Points, in no order, along strands that fork, close into loops and pass close to each other.
Two points are linked if the straight distance between their rows is under 91.5. Some points are linked to none.
<581>: [  2 -25 -17  15 -27  35 -13  27   2 -43 -42  19 -21 -27  -7 -40   6   1
 -27   7  10  47  29]
<710>: [ 38 -37   1   7  16   1  11  28 -17   8 -35  13 -35 -30  25   9 -14 -34
  24  17 -29 -35 -16]
<295>: [-22   9   4  -2 -11  -9  10 -10   7  -4 -35  25  16 -10  35   2  63 -21
  -5   6  -7  15  19]
<696>: [ -2  30 -36  32 -43  18  27 -34  10   6 -13 -17  45  42 -15   6 -23  14
 -24   5  42  34   3]
<492>: [-15   8  12   8  -7 -19 -10   3   0 -10 -30   4  30 -25   1  10  24  -9
 -15 -13 -16  17  27]
<625>: [  4   1  13  -3  23 -24 -31  19   9 -27  32  12   2 -17 -28 -27   2   8
 -28   4   9 -17  -2]
<216>: [-24  12 -29  -7 -25   3   6 -26  -5  -1   6 -14  52   7 -24  35 -35  16
  -4  -8 -21  20  36]
<193>: [ -1  41 -16  -6  10  44  14   7  12  23 -36  25 -26  33  26  -7  59 -22
   5  18  21   9 -23]
<83>: [-18  -3  26 -30   2 -44   1  18 -27 -16   1  16 -19   0  27  15  37   7
   8 -37   4 -20  -9]
<454>: [  2  15  -8  31 -18  36  41 -46  35   1 -20   3 -13  46   9 -10  36   1
 -11   9  28   4  -6]
<357>: [-15  12  15   4 -17 -15  28 -33  16 -14  -7  32   6  -9  35  20  69  -2
  -6  -5   2 -14  12]
<734>: [-14   0 -11  26 -23  37  22 -19  31 -25 -61  35 -23  22  15 -19  50   7
 -20   8  29  26   6]
<362>: [-28  14  12  -7  10 -35  19 -29  -9  46   1 -21  31  39  24  37  -9  30
   5 -21  -1  -3 -14]
<207>: [ 17  -5  21  -4  37 -14  20 -27  18  50  51 -38  -9  18  10 -18  -4  31
  10  24 -12 -31  -8]
<569>: [ 55 -20 -10  11   1  22  -6  29   9 -47 -18  30 -46 -34  -8 -19   2 -20
 -20  24 -11 -17   5]
<315>: [  4  58  17 -15   5 -27 -22   7  23   8  35  -8   0   9  -7 -22  44  14
  -4 -13  38  -5 -26]
<23>: [-46  20 -23 -17 -30  29 -37   3  22 -55  16   1  18 -21 -29 -10 -34  13
  -8   1  31  25  37]
<80>: [-36  47 -18  17 -16  53 -14 -57  19 -54 -29   7  -2  32 -32 -19  -2  -3
 -28  17  54  47  17]
<702>: [ 26 -42 -10 -41 -12  -6 -10  -9 -47 -13  14 -21  11  -8 -33  43 -75  -5
  41 -11 -58  -4  10]
<629>: [  9  53   1   7  -5  27  21 -33  28  31  18   4 -12  10   7  -8   9 -11
   7   6  -3 -30  -5]
<546>: [  1 -19  41 -18  58 -46 -35   4 -18  12  20 -25  -1  24 -23  22 -24  40
   1   5 -19 -30  -8]
<580>: [-35  12 -25 -35  -6   9 -42  23  13 -46  36   3   7 -31 -19  -6 -45   1
   1  -3  15  -1  21]
<498>: [ -7  11   6  -9   6 -23  23 -26  -3  11  20   3   2  12   6  22 -20  33
  10 -26 -13 -39   1]
<358>: [-29  56  -8   8   0  55 -13 -28  25 -12 -21   6 -18  13 -11 -41  16 -11
  -7  22  31  24   0]
<270>: [  8 -40 -22   9 -32 -23  18   2 -36 -22 -21  -3   2 -21  18  35 -27   7
   8 -29 -26   7  18]
<214>: [ 26 -10 -28 -33 -30  28 -27  34   4 -55  38  19  -5 -37 -29   9 -39  -6
   8  -4   7 -16  16]
<794>: [ 18  20  -3  13   2  10 -50   4  38  -9  35  10   4 -30 -34 -36  -4 -13
 -36   3  12 -15  11]
<142>: [ 22 -15 -16 -15  11  11 -15  36  -1  17   9 -27   1  11 -37 -36 -64  -5
  16  20  -3  18  15]
<244>: [ 48 -13   2  24  20  26 -17  15  19 -14   0  25 -30 -49 -15 -20  -4 -31
 -14  35 -29  -2  11]
<839>: [ 18 -21   3   5  25  -3   6  25   8  33   0 -13   5   6 -22 -34 -24  -3
   4  13 -10  -9  12]
<198>: [-13  44  31 -13  30 -26 -30  -7 -10  70  36 -48  14  22   4   5  -1  35
  -4   6  13  32 -34]
<829>: [ 12 -42  -3  40 -15  13  46 -22  32   3  10  21  -3  15  44  16  11 -11
  11  -9 -10 -33  -3]
<180>: [ 11 -57  16  13  10  -6  35   7 -21  18 -16  21 -13 -19  34  13  26 -29
   2   0 -38 -14  -2]
<775>: [-28  19  16 -31  13 -22 -40  40 -22 -44 -12  30 -26 -50  21  -1  21 -37
   9 -26  13  -5  -4]
<321>: [-19  15  -2 -21   8   0   2  64 -29   6 -39  16 -17  -5   8  12  -4 -21
  21 -23  20 -10 -21]
<644>: [-14  52 -21  -2  -7  30  -6  25   9  11 -63  16   7  13   9  -1  28 -35
  -3   6  34  26 -20]
<744>: [ -1  17 -53  25 -37  44  38 -29   5   6 -25 -21  15  52 -21 -12 -44  13
   1  16  42  43   4]
<306>: [-37  70  15 -28  18 -24 -29   9  -4  41  17 -34  28  14  18  -9   9  10
   5  -4  39  43 -28]
<39>: [-39  32 -32  -5 -40  24 -30 -20  26 -30  13 -12  46   5 -36  -3 -20  13
 -20  11  34  43  26]
<807>: [ 14  25  -6 -13   8  21  28  16  10  48 -10   6 -25  27  28   1  67 -40
  17  14  17 -12 -33]
<372>: [-13 -46  20  14   9 -34  34   2 -11  44  -7   3  13  18  38  25  23  -6
   9 -21 -36 -13 -16]
<826>: [-23  32 -26  24 -39  24   8 -41  15 -37 -20   0  41  23 -14   5  -2  12
 -34  15  39  45  34]
<631>: [ 11 -30  -4 -10   1   2  -4   4 -58 -35 -15 -10  -5 -56  13  32 -35 -15
   2 -20 -36  11  28]
<388>: [-29 -20 -26  -2 -18  57 -33  29  13 -48 -35  25 -26 -29   1 -25 -18 -13
   2   6  18  37  18]
<114>: [ 19 -25   1  38 -16  24  36 -23  40  13   9  14 -18  21  22 -22  32  -1
 -11   7  -3 -14   1]
<403>: [ 40 -29 -23   6 -28  14 -10  25 -10 -71   8  22 -37 -29 -21 -10 -19  -6
  -2  -3  -4  -9  11]
<648>: [  3 -49  42  -7  27 -32  -6 -31 -32  26  -2  -2   6  -6 -14  44 -18  -1
   2  -6 -49 -40 -26]
<451>: [-18   3  14  -9  -8  -2 -17  24 -36 -58 -24  13 -32 -65  36  -8  15 -16
   3  -9   6   1  17]
<387>: [ 13   9  23 -19  42 -45 -24  11  -1  -4  48 -12   4  -5 -18  -1  -4  39
 -12   7  -4 -37  -2]
<272>: [ -4  46   7   9  -6  36 -28  -3  30   7   5   1   5  -8 -23 -40   9  -5
 -24  15  34  18  -7]
<143>: [ -2 -60  53 -15  48 -54 -34  -7 -31  23   2 -16   4   2 -21  47 -21  30
   4   9 -34 -31 -28]
<598>: [ 23 -49  -7   9   1 -43   5  13 -47  -5  -7  10   7  -1  -6  35 -22  24
  12 -33 -21 -18 -16]
<278>: [ -4 -13   3  -3 -21   9 -19  36 -37 -47 -28  -2 -17 -65  14  26  -7 -25
  -4 -12  -4  20  19]
<475>: [ 12  29   0  27  -1   7  10  -5  20  67   4 -38  16  30 -16 -20 -13  23
 -20  -5  26  39 -28]
<832>: [ 19 -24 -23  33 -27  30  14   0  24 -40 -40  29 -12  -6   2  -8  22  -4
 -18  -3   5  40  24]
<431>: [ 23 -25 -33 -14 -20  32   2  33   7 -12 -10  -9 -20  11 -20 -33 -52  -6
  31  15  -4  15  31]
<611>: [ -4  29  24 -19   7 -24 -39  21   6 -24  35  20  -7 -18  -9 -41  43   4
  -7  -2  22 -13 -13]
<749>: [-12  57   8   3 -10  -7   6 -12  17   3  24  -4   3  35  14 -27  53  28
 -10  -1  45   8 -26]
<592>: [ 23 -15 -36   0 -33  -8  25  18   0  30 -13  -3  27  28 -24  27 -47   5
  11 -33   2  13  -7]
<844>: [  5  16  15  11   5   7  18 -37  22  25  57 -38 -24  37  15 -35 -11  36
   6  20   3 -20 -11]
<760>: [ -2 -26  42  -7  29 -35 -11 -38 -19  20  20  14  16 -31  13  31  22 -12
   3 -14 -51 -26  -6]
<221>: [  0 -13 -15 -25  -1   1 -11 -17 -23   7   7 -18  27 -17 -21  34 -53   5
  24 -16 -44  -6  32]
<152>: [ 20 -31  22   8  22 -26   2  -2  -5  -3  41   1  -9  -7  13 -22  58  -3
 -26  17 -24 -19  -4]
<240>: [-37  16 -19  10  -8  -9  -6  -9   0 -10 -13  -2  61 -21 -17  18 -10   1
 -16 -10 -23  36  45]
<769>: [-11 -58  36  -2  44 -44  20   3 -18  39  15 -19  -4  25  33  18   6  21
  20  -2 -28 -10 -13]
<350>: [ 26   1   0   9   4  -7  29  28  11  49   1  22 -10  20   8   3  38 -25
   1 -12  14 -14 -40]
<557>: [ 11 -12 -18   4   6   8  -1  53 -12   2 -50  14 -29 -11   8  -1 -14 -31
  22  -3  -1  -2   5]
<889>: [ 26   4   6  29  12   6  13  19  20  62  26 -16   4  34  -4 -24  29  -3
  -7   6  23  10 -29]
<470>: [  4 -42  39  -6  21 -46   3 -25 -13   8  40  10   7 -20  16  13  66  -3
  -4  -7 -39 -12 -18]
<660>: [ 28 -30  12  -4  56 -28  15  -2  -6  33  32 -26  -2  17 -13 -14  -6   6
  11  38 -23 -45 -41]
<179>: [-20  36 -23 -10 -32  51  29 -59  10 -14  -3 -12   2  14  -8   3 -41   1
  25  22 -13 -12  39]
<36>: [-18  -7  27 -31  12 -43  -7  52 -52   4 -20   5 -15  13   0  13 -13  16
  21 -31   0 -21 -19]
<29>: [ -6 -24 -43 -22 -25  57 -25  26  13 -37 -32   3 -36 -11  -7 -27 -55 -18
  24  24   4  28  36]
<606>: [ 43 -56  -4 -16 -11  -4   2  -6 -55 -16   3 -20 -13 -52 -12  42 -55 -30
  22  -9 -60  -9   6]
<460>: [-53  62   1  -6  -6  -6  -5 -22   5 -23 -10 -12  23  24   8 -18  19  25
 -12  -3  52  18   3]
<549>: [-20  11  11  -6 -14 -45  19 -12  -3 -11  11   8  10  17  17   9  39  24
   4 -28   4 -25   3]
<499>: [  2  27  10  20  19 -25  15 -17   9  69  24 -45  24  29  13  23  -6  33
  -6  -4   8  30 -34]
<560>: [ 27 -30  20  11  43 -16   3   4  -9  21  12  -8   3  -2 -25 -26 -27 -19
  15  43 -42 -34 -18]
<28>: [  5  -7  10  31   5   9  34 -29  36  34  37  -3  15  10  34  38   3 -18
  13 -25  -5 -54 -28]

A fork is a point with three links, a tip a point with one. Leave the first point through the second and follow the links. Name the first fork or tip that comes.
<581>; <388>: <844>
<560>; <839>: <28>
<702>; <221>: <549>
<244>; <569>: <826>
<83>; <36>: <769>

How many points has the smallest loop of links through each point below? Write - if it is on no loop.
<83>: -
<696>: -
<207>: -

Name the points in between on the shortest way along the links from the first point to the second, in order.
<606>; <557>: <702> <221> <216> <240> <492> <295> <357> <549> <83> <36> <321>
<152>; <460>: <470> <760> <648> <143> <546> <387> <625> <611> <315> <749>
<749>; <39>: <315> <611> <625> <794> <272> <358> <80> <826>
<29>; <28>: <388> <581> <832> <734> <454> <114> <829>
